Points on a hilly landscape, in no order, each with its height.
From any point a ball rolls to the lowest of the 2 points nearest to it. It stops when none of these is lower. Distance is the straight distance between rows; heights are no part of it.
j167: [ 14   1 -28  -5   5 -19 -11  16  10   4 -11 -11  -3   0 -20  -4   1   4
   7   3  -7   4  -3]  (h 18.6)
j855: [  6 -17   7  -2  11 -16   4   5   3  10   6 -11 -16   9  13  -4 -24  22
   2  -1   5  -3  12]  (h 27.2)
j807: [ 21   7  -7   6  12  20  10   3  11 -26  -8  -2  15   0 -12   3  -1  32
  -2 -10 -15 -13 -12]  (h 14.4)
j480: [-17  13   1   8  -1  -4  13 -15  26 -12   1 -29  -1  -6 -11   6  -6   3
  -9  -4  -3  19   5]  (h 39.1)
j845: [ -5 -10 -14  -6   5  10   3  -6  -1  16   1   2  -2 -16   8 -13   1   2
  21  13 -12   0 -10]  (h 34.3)
j395: [  2 -12   5   1  10   1  -8   2   5  -8   3  12 -10   1  14  19  -8  -4
 -16 -10  -7 -27  -9]  (h 46.3)
j120: [ -1  25   0  14  -5   1  -9  -9 -10   6   5  11  13  14 -11  -3   5 -17
  -1   2  11  17  -3]  (h 20.6)
j526: [ -4   1 -21  -3   3   7 -14   1 -16  13  -4  23   7  -5   6   1   9 -15
   7  10  -7 -13 -17]  (h 27.6)
j517: [ -8 -16  -2  -7   8   5   6  -5   6 -15  -5 -15 -15  -3 -13   9 -27  24
  -7  10 -19  -7  -8]  (h 20.8)
j804: [  4  -8 -29   1 -12 -19 -18  20   2  -3 -15   2   2   5 -13   9  -4  -9
  -1  -1 -15  -7  -6]  (h 14.2)
j981: [  2   2   0 -20  -6  -7  -5   9 -10 -13  13 -29   0  -7  -4 -21  18  12
   5  13  14  14  11]  (h 42.0)
j321: [  5  -5 -14  25 -19  -9  15  15  13  -2  -6 -12  -4  -1  -4  11 -11  -1
 -13  -4  19  25  14]  (h 53.2)
j175: [ -6 -18  -8   7 -25  -6 -15  11   6  -8 -15 -19  -5  -4   0  16  -1 -23
 -12  -2 -23  -2   1]  (h 8.6)
j254: [  0  19   1   1  15   5   0  -8 -10 -22  -3  12   2  19 -27   4 -15  22
  -9   3  -4 -12 -11]  (h 45.8)
j579: [  3  -5 -24  12  -2  11   8   9   5  14 -12  -3  -2 -14   3 -25   3  11
  14 -13 -17  -6 -24]  (h 39.2)
j899: [-6 -3 37  7  4  0 -6  1  0  4 -4  0  1 -1 36 -1  5 -7 13 -2 30  0 22]  (h 20.9)
j62: [-17  -6  17   0   6  -8 -22  -6  -8   1  -2   6   8  -7  13  17  14 -25
   4  16  13   2  16]  (h 58.0)
j842: [ 13 -10 -17  -8 -22   8   2   5 -12  -7  11  -2  -6  12   2 -15 -16  18
 -15 -14 -11 -11 -34]  (h 43.8)
j65: [  5 -15 -15  18  14  17  -4  17   6   2  -6   7  16 -11 -11   8  -3  34
  14   7 -15  -3  -6]  (h 20.4)
j843: [  9  10   2 -14 -12 -11  -4  -1   5  -4  -6 -15  14 -12 -27  -5  19 -16
   5   3   7  20  30]  (h 37.6)
j537: [ -3   8  16  28  -4  -1   3  -3   0  10  -6  14  -8  17  10  -1 -24   6
   0 -10  15   1  -5]  (h 14.0)
j624: [ 16  11   1  10 -16   5   8   2   5   6 -28   4   8  -7   0  17   3 -27
   1 -13   6  11  -1]  (h 39.5)
j652: [ 11  -3  17  -5   2 -12 -14  -4 -10   6   3   8  -2  10  19  -1  -1   2
   9   6  22   0  10]  (h 16.9)
j540: [ -3  -8  13 -26  -3   3  18 -17  11  -8   6  -1 -18   5  15   2 -14  13
 -12 -14  -3 -14  -9]  (h 34.0)
j139: [ 28   6   0 -28  -6  -9   8  -4  11  14   5 -15  -7   0   0 -22  12   3
  12 -11   1  11  -1]  (h 26.5)
j700: [-12  -7  15  -7  15  -3 -13 -10  -2   1   1   3  -3  -5  19  17  -4 -20
   5   8  -2  -8   5]  (h 58.6)
j20: [ 23   3  12  13 -13  -3  17   3   9  -9   1 -10  -1  18   7   4 -10   6
  -6  -3  28  19  20]  (h 33.6)
j329: [ 13  25   4  11  22   8   1  -5  -6 -12  -6  12   2  22 -17 -12 -16  23
  -2  -6  -8 -12 -13]  (h 47.3)
j654: [  3  17  17 -19 -17  -3 -12   0 -11  -5   0 -16   2 -16 -17 -20  26 -12
  11   3  12  19  24]  (h 39.8)
j940: [  4  11 -15  30  -5  -3   3  18  15 -13  -6 -19   0   7 -11  -9  -3  20
 -13 -21  -9   4 -11]  (h 49.6)
j600: [ 10  18  -7   7 -14  -2  10   6   6  -2  23   7   5  15 -12  -9  22  -4
 -12  -4  13  11  11]  (h 39.6)
j478: [-18  14  11  -8   1  -4 -15  -9 -13   8  -7 -25  -2 -16  -9 -11  13 -15
  18  13  -5  24   4]  (h 40.1)
j467: [ 14   2  -1 -26 -18 -14 -15  -9 -20  15   7   9   1   1  -6   7   1 -18
   6  10   5  18   3]  (h 11.1)
j703: [ 13  35   3   8  16   8  -3  -7  -2  -7   1   4  12  19 -25 -13  13 -11
  12   3  -5   7 -16]  (h 50.2)
j268: [  9  -5  20  12   7  -6  -9  -7 -11  -2 -15  28   1  18   5  21 -18 -11
  -1  -8  22 -10   5]  (h 67.3)
j123: [ -8 -24   1  16   8 -16  -7   6   9  -1  -4 -20 -29   4  -2  20 -28   7
  -6  10 -10  -2  13]  (h 6.1)
j677: [  3   3  20 -16  -5  -4  13 -23  14  -3   3  -6 -13  13   5  -7 -17  11
   1 -12   5   3   1]  (h 35.7)
j876: [  1 -16  -3  -4  -6  -2 -14   6   3 -18  -1  -1  -3   4   6  29  -1 -21
 -22  -5 -12 -23  -4]  (h 45.4)
j375: [-24  -1 -18  20  12  -2   1   9  15   0 -13  -9  11 -16  -9   3  12  -5
  -3   6 -12  -2   5]  (h 45.6)
j923: [ 38   2  11 -25 -17  -6  12  -8   3  10   0 -14  -5   3   3  -9   6  -3
  12  -8  14  26  10]  (h 23.8)
j45: [-17  -1  33  -3  17  -2  12 -10 -10 -11  15  13  -6  15   5   2 -12  16
 -17  -4  19 -14  14]  (h 65.8)
j728: [ 12  30  -5  18  14   7  -1  -9  -3 -13   9   9   9  16 -26 -13  -1  10
   2  -5  -6   4 -18]  (h 49.0)
j351: [ 12  20  -5   1  -9  -5 -15  -1   7  12 -27   9   8 -10  -4   7  10 -27
  17 -14 -15  -4  -2]  (h 36.8)
j751: [ 12   6 -13 -10  -7 -20 -16   3 -19  17   5  11   1  13 -11  -4  -3  -5
  13   8  11  15  -6]  (h 14.3)
j566: [  3   2   9   8 -24  -3   1 -10   7 -18  -4 -17 -11  15 -15   6 -24   0
  -9 -18  -3   2 -12]  (h 15.2)
j893: [-19 -18  10  17  24   8   3  14 -21   8  15   1   2   2  11  -8 -14  29
 -13  21   8  -9   3]  (h 14.6)
j136: [-24 -13 -27  17   6   5   1   9   9  -8   1  -1   5 -14  -6  12  11  -6
 -17  11 -16 -11  -1]  (h 44.4)
j926: [ 31  16  -7 -29  -5   0  12  -6   9  15   5   3  -2  -3   8 -18  17  -7
  17 -11   2  -4   2]  (h 28.8)
j354: [ 30  12  -2   0 -27   2  15   3   8  19   2 -10 -10  -7 -16 -12  10 -12
   6 -27  -5  16  -7]  (h 44.6)
j486: [  6  25  25  18  -5  -2   2  -4 -11  21   6 -12   0  -2  -9 -30  21 -13
  22  -9   3  22  -2]  (h 43.9)
j852: [  4 -15  -7  -6 -20  15   9  -3   1  -9   2 -18  -3   4   1 -15 -12  17
  -6 -14 -18  -1 -34]  (h 41.9)
j179: [ 10   8  -7   2 -11  -9   9  -1  -3  25   2 -12 -12 -12 -17 -13   8  -8
  11 -20  -8  20  -5]  (h 43.6)
j966: [  5  -7 -19 -23 -23 -12  -3  -4  -9  25  20   8  -2 -22 -13 -16  15 -12
  -1   5  -2   8  13]  (h 16.8)
j12: [-16   6  24  17   9   0  -5   1   0  14   0   0   4   4  33 -14  -1   2
  12  -1  18   6  12]  (h 22.7)
j617: [-17   5  10  22  -4  -8  -7  16  -4 -13  11  -2  13   8   1  -1  10  -1
 -11   6  29  15  24]  (h 55.7)
j193: [  0 -14  11   8 -19  -6   3  -4   8 -12 -21 -13 -14   7  -7  18 -33  -5
  -7 -14   0  11  -2]  (h 12.8)
j716: [  2 -17  23 -17 -13  -1  12  -8   5 -15  -3   8 -18  16  10   4 -23  11
 -21 -26  -5 -23  -9]  (h 32.3)
j468: [  1   7   5 -21 -18  -7  -7  -9 -15  29   7  12  -1 -10   9  -6   3 -22
  13   9  -3  17   5]  (h 8.2)
j933: [-15   1 -11  -8  -1   4  -2  -7  10   0 -11  -3   0 -27  -6  12  18 -31
   2   7 -30  -3   3]  (h 14.8)
j231: [ 16   7  12  -4  17   7  17  -9  -1  -4   5  12  -8  15  10 -12 -15  27
  -2 -10   7 -15  -7]  (h 23.9)
j560: [-14   9  -3  -1  -9 -10 -17  -6  -6  16 -10  -6   0 -15 -26   6   4 -28
   7   7 -14  22   0]  (h 36.7)
j199: [-19  -5  -4   2  26  -8  -6   5   8 -17  -2 -24   6  -1 -20  11  -3   9
  -2  22  -5   8  17]  (h 17.0)
j963: [-20   7  34  18  18   8   4  -3  -4   1   6  -4  -1   7  21 -13  -8  21
  -4   0  20  -2  17]  (h 24.8)
j49: [-17   1 -22  -8 -23   9  15   1   0   3   8  -1   1 -20  -1  -5  16 -16
 -18  -8 -13  -2  -5]  (h 22.2)
j90: [ 18  14  -7  17 -26  -2  20  10  17   3  18   2  -1   4  -5 -13  20  -2
 -17 -21  16  13   9]  (h 41.0)
j191: [  5 -14 -11   1 -25  -7 -22  16  -5  -2  -9  -6  -3   9  -4  11 -13 -16
  -6  -6 -19  -3 -14]  (h 11.2)
j945: [ 20   5  -1   1 -29   2   1   2  -7  -1  -3  23   7   8   8  15   2 -21
 -11 -12  15  -1 -10]  (h 18.4)
j561: [-10  -3  41   9  15  -1   0 -11  -3  -6  -7  22   3  12   4  17 -15  -7
  -4 -11  25  -8  12]  (h 66.8)
j833: [  6  -6  11  25   5  -4 -19   6  -2   7 -27  22  -1  14   5  20 -23  -4
   4  -8  11  -8  -7]  (h 67.9)
j253: [-22 -10   3  16  17   6   2  -4 -16   5   0   7 -11   4 -11   0 -29  19
  -2  14 -10  -1  -9]  (h 9.9)
j148: [  4  17 -19   7  13   5  -3   6 -15  -1  10  23  17  13  -1 -19  24   3
   1   4   4 -10  -3]  (h 24.0)
j541: [ -2   3 -24  25 -10  -5  14  24  17   2   4 -10  -7  -1  -2 -15   4  15
 -12 -16  -2   2  -5]  (h 47.4)
j406: [ -1  -5  12 -15 -10  -7  -5  -5  -6  39   0   0  -8 -13  25  -9   2 -20
  21   5   1  11   9]  (h 4.9)
j359: [ -4 -22 -21  -4  -5  15  -7   0  -6  25 -10   1 -16 -16  11  -4   5 -11
  24  13 -27  -3 -18]  (h 32.0)
j627: [-17  -4   6 -10  18   1  -5   2  -3 -13   9  -9  10  -6   9   2  15  -2
  -3  16   7  -3  14]  (h 8.1)
j141: [ 22   6 -15  -3   4   5  11   5   7   2   1   6   0   4   6 -17  10  13
   8  -8  -4  -9 -11]  (h 34.1)
j37: [ -9  -6  -4 -10  23  -8 -13   8   3  -9  -3   3  18 -10   7   7  27 -13
   1  12   8 -14  13]  (h 5.5)
j497: [ 31   9  -6 -26   9   3  13  -8  11   2  10   5   9   1  12 -22  22  10
  17   0  -1  -9  -4]  (h 31.3)
j434: [  2  21  20   0  18   4 -15  -8 -12  -5  -1  13  17  12  12 -10  13  -4
  21   7  11  -5   3]  (h 29.5)
j822: [ -9  -8  -6 -20 -15 -14 -16   4 -16  20   9   2   1 -22   0 -21  20 -17
   8  15   5  -1  23]  (h 12.4)
j392: [-25 -14 -15   9 -18   9  -2   0  -6   7  10 -10 -21  -7   2   7  -1 -12
 -11  13 -23   8  -9]  (h 26.3)
j513: [ 29   3 -10  11 -37  -6  19  10   3   9   7  -6  -4  -8 -23  -7  13  -9
 -15 -27   6  15   7]  (h 42.7)
j437: [  2   5   2 -33   4   5  -7 -21 -16  10   5   7  -4  -1   3  -3   1 -13
  15  13  -5   5 -16]  (h 61.9)
j998: [ 19   1   4  19   8 -13  -8  11   6   5 -29   3   4   7  11  18 -16  -8
  14  -4   8   0   4]  (h 68.7)
j146: [-29  13  26  17  17   6   2 -11 -12  -1   1   8   2   9   9 -10 -12  15
  -3   3  10  -4   1]  (h 26.4)
j739: [ 13 -10  21  -8   3  -5  -3  -2   5   8   2   2   4  -1  33   9   0 -11
  11   1  24   1  19]  (h 19.0)
j638: [ 29  16  13  15 -14   5  19  -3  13 -13   5  -5   4  20 -11   0   0  -8
  -6  -6  15  20  10]  (h 35.1)
j552: [-13 -10  -7 -12  -2   4  -5   0  15   3  -8 -14 -13 -12  -3  17   7 -23
   2  10 -25  -3   6]  (h 12.9)
j109: [ -6  -8 -16  12  21  10  -5   7  -7   1 -10  18  16  -7  -5   7   2  11
  15  12 -14 -10 -14]  (h 23.3)
j534: [ 16  10 -14 -28  -1  -5 -12 -10 -10   1   1  16   3  10  -3   4   7  -9
   9   3  -4  -5 -19]  (h 60.9)
j875: [ 21 -15  19  -5  -7  -5  18  -1   6  -5   5  -7 -13  16  16   4 -17  11
   0  -2  32  12  20]  (h 31.9)
j52: [ -5 -17  -4  -2  -7   4   1   4  -6 -13   6   5 -11   9  11   5 -18  12
 -20  -7 -12 -21 -15]  (h 46.9)
j929: [  3  -5 -12 -14 -11   2  12   1  17  -5   4   1   3  -8  16   4  15  -9
 -10 -12  -4 -16   0]  (h 23.4)
j921: [-18  -9   7  21   9 -12   3   4   5   3  -8 -13 -15   7  -5   7 -30  16
  -2   2  -4   4  14]  (h 1.9)
j206: [ -8   5  11   2  -3  -5 -11  -1  -9   4 -12   6  21  -5   2  14  15 -26
   6  13  16  13  25]  (h 57.4)
j494: [-12  -7  -2 -19   3  -8 -17   6 -13   9  -2   5  10 -14   7  -6  27 -18
  13  16   3 -11  16]  (h 8.8)
j789: [ -1 -24 -28  19  -7  14   1  17   4  11 -11  -2   5 -15  10 -14   1  14
   7  -4 -19 -12 -15]  (h 36.9)
j181: [-11 -30  16 -19   8  24  12 -20  -5 -11  13   8 -23  -5   0  14 -13  17
 -13   9 -14 -15  -3]  (h 64.1)
j202: [ -4  -9   8  -1  11 -15 -13   9   4 -19   5  -5   6   8  -6  23  -3   2
 -11  10  16  -1  26]  (h 11.5)
j341: [ -3   5  -9  30 -14  -1   8  16  24  -6 -11 -19   2  -2 -12   5  -5  -1
 -15 -18   0  17   3]  (h 51.6)
j255: [  4  -4   7   5  15  -7   7   6  -3  10   8 -17 -13  11   7 -26 -22  39
   4  -2   9   6   1]  (h 23.5)
j466: [ -8  10 -21 -10  -3   9   9  -2  14  -1  -1  19  19 -18  -2   1  30 -20
 -11   0  -8 -22   2]  (h 19.2)
j295: [  4  -3  -2 -26  20  -2 -18 -13 -11  -9   0  15   2   6   4  13  -2  -3
   6   8  -5 -16 -10]  (h 60.0)
j142: [-13  -9 -23  21 -14  -4   9  20  16   6  -6 -12  -4 -11  10  -8   2   2
 -15 -16  -8  -6  -4]  (h 45.7)
j474: [  8 -13 -17   2   1  21   6  14  12 -12  -3  -2  19 -13 -10   2   1  30
   4 -10 -19  -6 -16]  (h 15.8)
j446: [ 17  -8  14 -25 -14  -6   4  -5   5  15  -2  -8  -5  -1  20   2   0 -11
  14   0  18  12  17]  (h 21.4)
j398: [ -8  -8   4 -25  12  17  -1 -25 -13  -2  -1   2  -5  -4   7  -4  -7   1
  19  20  -7  -1 -14]  (h 62.7)
j355: [ -7 -23   9  12 -10 -11   5   1  21  -5 -12 -25 -22  -3   0  23 -24  -2
  -4  -1   0  14  15]  (h 9.8)
j441: [  7  -3   1  -1  18  18   8  -2 -11   5  13  20   8   1  18  -8   0  20
   5   3   5 -11 -15]  (h 19.5)
j841: [ -5  -6 -30   5   9   6 -13  10  -9  -4 -12  25  18  -6  -8  13   9  -8
   3  12 -16 -21 -16]  (h 25.5)
j772: [  8  11  -8 -10  -1  -4   3  -4   1 -10  15   2   8  11  -9  -3   9   4
  -5   2   9   5   0]  (h 38.2)
j403: [  0  21 -14   1   4  10  -4  -5 -16  -2   8  13  23   5 -24 -16  27  -5
   0  11   0   1  -5]  (h 24.1)
j659: [-15   1  14  -7  -2   0  -8  -3  -8  24   4  -8   0 -14  26 -18  14 -17
  21   8   6   8   8]  (h 8.0)
j721: [  2 -16 -10 -18  12  20   5  -9  12  -6   0   8  19 -22  -1  13  25   5
  13  10  -7 -10   0]  (h 11.4)
j399: [-12 -17  -7   4  -8  -1  -5   7  15 -14  -9 -23 -18 -12   5  19  -1 -16
  -9   4 -26  -6   4]  (h 10.7)
j906: [ -3  -5 -22   4 -10   2   1   9  -9 -11  14   6  -7  10  -1  -1 -12  13
 -19  -5  -9  -6 -22]  (h 45.5)
j870: [  2   8 -19 -11 -17  -3   7   9   6   4   5  19  14  -8   5  -1  21 -16
 -13  -9   4 -16   3]  (h 21.2)
j249: [ 16  -9  19   0  -4 -11  11  -1   9  10  10  -6 -19  13  21  -8 -26  21
  -2  -9  22   4  12]  (h 29.9)
j207: [  5   8  22  13  17 -10 -12  10   1 -27  -3  -4  15  12 -10   9   3  10
  -4   2  18  -2  34]  (h 8.7)
j898: [ -4 -12  18  -5  26   6   5  -7   0   7 -11   1  -3  -6  12   1 -18  16
   8   6  -7 -17  -4]  (h 19.1)
j634: [ -5  19   7  -3  -2   1  -8  -9 -21  20   0 -16   0  -7 -13 -28  14  -8
  23   0  -3  21  -6]  (h 42.1)
j363: [  8  -2 -16   2  10  -2   1  13  14 -10  -2  -7  -1  -3   1   5 -10  20
  -8  -4  -8 -13  -5]  (h 37.1)
j270: [ 18 -22 -16  -1  12 -15  -2  26  11   2  -6  -8  -6  -3  12   0  -8  21
  -3  -1  -9 -18  -2]  (h 33.9)
j810: [-21   7  -1 -11 -11   7  18 -18  17 -15   6 -28 -16 -13 -11  10 -10  -5
 -14   1 -14  16  -4]  (h 40.7)
j988: [ -2 -29  13 -19  11  24   4 -27  -9  -4   3  10 -22  -2   8   7 -11   8
  12  16 -15  -7 -14]  (h 63.5)
j279: [-24   8  10   6  -6  -8 -10  -4  -2   9  -4 -26   6 -14 -20   1   9 -19
  11   7  -4  33  15]  (h 38.4)
j697: [-17 -10 -19   0   4  -7  -5  10   2 -20   9   4   0  -5 -11  21   6  -7
 -16  15  -9  -5  -1]  (h 43.1)
j61: [ 13  14 -12  -4   3  10   6  -2  15 -27 -13 -11  12   5 -14   2   6  13
  -7 -19 -16  -6 -17]  (h 10.1)
j470: [-16 -10 -22  -8 -21   8  12   0   8  -5  14 -17 -10 -14  -5   4   9  -9
 -16   4 -20   2  -8]  (h 24.2)
j131: [ 10 -13   6  -2  26  19   4  -6   3   4  -1  10   6 -10  12   7  -7  23
  12   5 -11 -19  -7]  (h 17.2)
j754: [  4  13  -7   1  -2  -6 -16  -3 -22  10  16  22   4  22   1  -1  -6   1
  -1   6  16  -1 -13]  (h 17.3)
j529: [  7  -3   5  19 -23  -1  -1  -3  -8   5  -5  18  -3  12  13  15 -19 -11
  -5 -15  16   0 -10]  (h 16.5)
j516: [  7   1  -2 -24  -3  -1  10 -17   3   7   6 -11 -16   6   5 -11 -17  11
   6  -2  -5   6 -18]  (h 37.7)
j63: [ 10  11 -19   5  -6   1   4   3  -4  28  -3  -2  -6 -12  -7 -28  11  -1
  12 -12 -11   3 -17]  (h 41.5)
j455: [ -4 -10 -12  -8  32   6   1   2   9 -19  -4   7  27 -15  -8  10  24   3
   5  11  -7 -13  10]  (h 8.5)
j15: [  1  12   6   1  -1   0   3 -15  22 -15  -4  -9   1   3  -8  17  -7  -4
  -7  -7   3   2   7]  (h 37.4)
j724: [ 22 -14  -8  -3   5 -24  -7  19   9  14  -2 -10 -14   6  10  -3 -22  20
   7  -4   2  -8   5]  (h 30.4)
j337: [ 15  19   9   9 -12  -5   2  -2  -4   3  -5 -13  15 -12 -37  -8  23 -21
   7  -1   6  29  27]  (h 35.5)
j222: [  6   2   2  13 -23   4  24   3  12   9 -15   0   1 -15  10  16   0 -29
  -7  -7  13  15  14]  (h 40.9)
j666: [  0 -12  15 -24  28  -3  -4 -18   0  -9   4   7  -5   0   8  13  -6  -5
  -4   7   0 -15   6]  (h 59.2)
j864: [ -4   0  25   2  20   5   8  -5  -9   9  -9  14 -10  13   1  -2 -23  22
   3  -7   0 -18  -6]  (h 21.3)
j230: [  1   4   1   6   2   2  13  -8   1  11   9   4 -14   6  20 -11 -15  20
  -3 -13   5  -5 -17]  (h 26.6)
j910: [  0  11   9  -7 -10  -6 -14   8 -11  -2   6 -10   3  -2  -5 -17  20   0
  11   6  16  14  10]  (h 41.8)
j577: [ 21   5   0 -11 -12  -2  -3  -4   5  15 -12  10  -3   7  19  10  -1 -16
  15 -13   5  -8  -3]  (h 70.4)
j979: [ 19  16   5  12 -12   1   8  -7  19 -23  -4  -3   8  16 -11  14  -3  -5
 -10 -16   8  11   4]  (h 36.2)
j377: [ -5   3  20   9   8  -8  -3 -10  -3  10 -11   0 -13  15  -2 -10 -32  10
  13 -10  10   8   3]  (h 10.6)
j381: [-7  0 -2 25 -2 -9  4 20 11  1  0 -2  7  2  0  4  1 -1 -7  0 20 14 24]  (h 54.7)
j316: [-22  -9 -21  14 -18   5   3   6 -12  26   9   1 -17 -20  -6 -11   3  -9
  -1  10 -22  12 -17]  (h 28.3)
j436: [ -6   3 -14   9 -13  -6  -4   7  -2  18   2   4  -6  -2   0  -2  -1 -10
   5   0   2   7  -9]  (h 32.5)
j556: [-14  20   2   3  19   4   1  -9   6 -26   1  10   7  12 -17  20  -1   6
 -14   3   5  -8  -2]  (h 44.2)
j282: [-23 -24  12  23  20  14   4  10 -13  13   8   6 -14  -6   4   3 -29  24
 -13  13  -3 -12   0]  (h 12.5)
j670: [ -3  25   5  12  25   4   6  -2   8 -13  -4   0  21   2  -1  -9  15   7
   2   2   1   0  10]  (h 48.7)
j905: [ -4  -4  -3  14 -21   0  10   8  21   1  -9  -4   7 -22   7  16  14 -24
 -12 -10   2   1  17]  (h 42.3)
j543: [ -4   8 -15 -13 -23  -5  10  -2  -7  19  19   9  -2 -17  -6 -12  19 -17
 -12  -7  -3   9   0]  (h 19.8)
j800: [  3  -6   0   2  15  -3  -4   6 -19   6   8 -18  -5   7  -4 -30 -15  36
  11  11   8  14  -6]  (h 19.6)
j753: [-11 -28 -21  11  -9  19   3   9   3  10  -9  -2  -6 -16  17  -6   7  -9
   5   1 -29 -12 -14]  (h 34.4)
j165: [-14  22  15   8  17   8  -5 -16 -16  -2   2  11  10  15   8 -17   1   6
   3   8  12   0  -6]  (h 27.8)
j195: [ -1  14  -7  11  -9  -8 -11   2   2  20 -20  -1   3 -10 -10   1   2 -23
  15  -7  -8  16  -1]  (h 34.8)
j42: [-21   8  11  12   2  -9 -19   9 -11 -17   1   1  22   4  -5  13  15 -12
  -5  13  21  11  21]  (h 56.6)
j717: [ 17  23   5  11  -2  -5  -7   3  -5  10  -2  -1  11   4 -21 -14  23 -18
  17  -1   9  14  16]  (h 33.3)
j287: [ 13  -2  -4 -18   6  12  14   0   8  -8   5   8  -1  -3  19   4   5  11
  -3 -12  -6 -18 -16]  (h 25.8)
j589: [-14   3  41  -3   7  -3  14 -16  -1  -4  -4  18 -11  23  -1   7 -18   8
  -7 -15  20  -6  14]  (h 66.3)
j892: [ -9  -6 -29  -1   5 -12  -4  14  -8 -11  15   3   6   4 -16   4   8   2
 -17  17   6   1   6]  (h 41.7)
j834: [-13  -5  -2  -2  -8   1   5 -12   6 -20  -2 -17 -15   3 -17   5 -26  15
 -14  -5 -14   4 -12]  (h 18.0)
j8: [  3 -32 -12  -9  15  21  -1  -2   2  -2  11  11   3 -21   6  14  18   4
  14  18 -11 -10  -4]  (h 13.6)
j82: [-15  15 -14 -19   0   8   4 -10   8  -3  -5   6  13 -25 -15   5  28 -26
  -8   4 -16  -7  11]  (h 17.1)
j134: [  5 -22  18 -12  17  21  14   1  -4   4  -7  12 -13  -4   1   4 -25  26
 -11  -9 -10 -29 -15]  (h 49.5)
j356: [ -7  -9   0 -23   2  -4 -11  13  -7  -5  -1 -25  -4 -18   1 -28  17  16
  17  19   9   7   5]  (h 39.3)
j39: [ -1 -14 -18 -17  -2   0  -6   7  12 -25   4  -6   5  -4  -9  23   8  -4
 -20   5 -17 -17  -5]  (h 44.3)
j616: [-16  -2 -16  15 -21  -3  -8  10  -2  31  -4  -4 -15 -14  -3  -4  -7 -17
   1   1 -17  16 -11]  (h 30.3)
j126: [-16   0   6  19   8  -3   7  -1  -1   5  -9  -5 -15   8  -5  -6 -36  17
   0  -3  -5   1  -8]  (h 6.2)
j958: [-30  14  -1   8   9   7   9 -11   5 -26   3  -6   8  -2 -17  18  -4   3
 -18   9  -6   4  -5]  (h 43.2)
j266: [ -8  23  -5  11  -5   1  -6 -12 -21   3  16  20   8  22 -11  -3   5  -4
  -9   1  11  10 -19]  (h 19.3)
j383: [-16  -8   2   4   7   2   2   4 -21  -4  15  -4  -3   6  -2 -15 -12  29
  -7  16   8   8   1]  (h 15.3)
j309: [ 12  17  20   5  20  -9 -12   8 -11 -21   6  13  14  19  -2  -3   6  16
  -3   9  17 -10  20]  (h 11.6)
j211: [-17 -14   3  -2  22  -1   4  -2   0 -14  -3 -19  -4  -4 -19   9 -23  23
  -2  21 -11   2   7]  (h 19.7)
j224: [ -6 -14  -7  16 -19  -5   4  16  27   6 -10 -17  -3 -15  16   7   0 -15
  -4 -15  -8  -3   8]  (h 43.7)
j51: [ -9  15  -7  11  13  -2  10   0  22  -1  -8 -10   9  -5  -2  -2  16  -4
   4  -5  -3   1  14]  (h 47.2)
j587: [ 12   8 -10  -6  14  10   6   3 -10  -7  13  27  16   7  13  -6  20  11
   1   5   6 -13  -4]  (h 21.8)
j649: [-26  -3  22  -7  20   4   6 -13 -15 -16  18  13   6   9   1   8  -7   5
 -23  10  13  -9   4]  (h 65.2)
j320: [  7  -6   0   6 -16  -6   8   3   1   5  10  11 -17  18  24  -8 -23  15
 -15 -23   9  -5 -13]  (h 28.7)
j853: [  2  -5 -18  -7 -12   1 -13   5 -10  18 -11   7  -3  -9  13  -6   1 -17
   8   2 -22 -12 -22]  (h 29.7)
j947: [  8  35  10   8  20   3  -2  -7   0 -21   6  -3  16  14 -13 -12  16   2
  12   5   3   5   7]  (h 50.0)
j390: [-17 -13  14  -9  16  15   9 -19 -11 -10  16  12  -8  -1  -1  10 -10  12
 -13  12   0 -10  -5]  (h 64.7)
j44: [  4 -21  16  -4 -23  -6   4   6   3  -2   3   2 -20  16  17   0 -30   5
 -14 -24   7 -14 -10]  (h 30.6)
j157: [ 17  14  -2   8 -19  -2 -14   5   3   1 -25   5  17   7  -4   8   5 -25
   6 -16 -10  -2 -10]  (h 38.1)
j69: [  7  10  -8   6   8 -10   1   4   5  -1   0   3   0  11  -1  -2  -2  12
  -2  -4   4  -3  -2]  (h 36.3)
j273: [ 10   2  18  -5  17  -8  -7   5  -7 -11  12   7   4  12  16   1   3   9
   1  -1  23 -10  19]  (h 14.5)
j343: [-12  27  -7   6  -1   9   3  -8  -7   3   7  13  13  -1 -14  -5  26 -18
  -8   3   2   5  -4]  (h 22.3)
j413: [ -1 -13  -1 -17  13   4   0   3  -3   5   1 -15   6 -13   5 -18   8  15
  20  17  -2   4   0]  (h 37.0)
j737: [ 20  27  27  15  -8   3   3 -10 -12   8   9  -3   0  15 -14 -14   8 -14
  19  -2  11  26  -4]  (h 45.3)
j527: [-22  -2  21 -15   4  -1 -10  -6  -2  -1   2 -13   2 -12  25  -8  17 -10
  11  11  12   1   8]  (h 10.8)
j908: [  1   9 -22  -2  -1  -9  -4  10   3 -17  12  10  18   9 -17   9  18   2
 -14   8  13  -7  14]  (h 40.0)
j256: [ 13  -4 -10 -18 -14   9  13  -2   6   4   4 -12 -12   1  14 -15   0   8
   4 -15 -14  -1 -29]  (h 39.9)
j240: [-32   0  -7  -1  -1  12   8 -17   8 -16  11 -15  -4 -11 -14  13  -4  -6
 -19  17 -15  10  -3]  (h 42.2)
j345: [ 31 -10  -2  -1   0  -5  -6   4   4  13 -32  10  -1   5  17  18 -11 -16
  15  -6  14  -3   2]  (h 69.6)
j720: [  0 -21   7  -5   7   2   4   1 -18   0   3  17 -16  10   2   6 -26  19
 -15   0  -8 -24 -17]  (h 48.1)
j501: [ 11 -31   5  -3  28  17  -6   4  -4   2   9  13   8 -16  11  17   6  20
   9  14 -13 -12   0]  (h 15.4)
j538: [ 11  -1  -2 -19 -18  -2   1  -3   0  16   4  15 -11   0  27   0  -3 -11
   4  -6   0  -2 -11]  (h 71.1)
j861: [ 12  21  10  -6   6  -2 -21  -4  -6   2 -11   7  19   8  -5 -12  22 -16
  23   7   7   8   8]  (h 31.4)
j808: [ 16  14 -10   0 -27  -3  -4   7   1   3   3  17   6   0  -5   9  14 -18
 -12 -10   3   2  -3]  (h 19.9)
j317: [-11  -4  11  -8  15 -15 -20   9   4 -23  -3 -27   6  -3 -10  14   0   4
   4  15   8   6  26]  (h 14.1)

Where does a ball stop that starts at each point below?
j403 -> j406
j589 -> j195
j861 -> j207
j287 -> j175
j141 -> j207
j852 -> j37
j436 -> j37
j329 -> j855
j617 -> j195
j134 -> j37
j148 -> j37
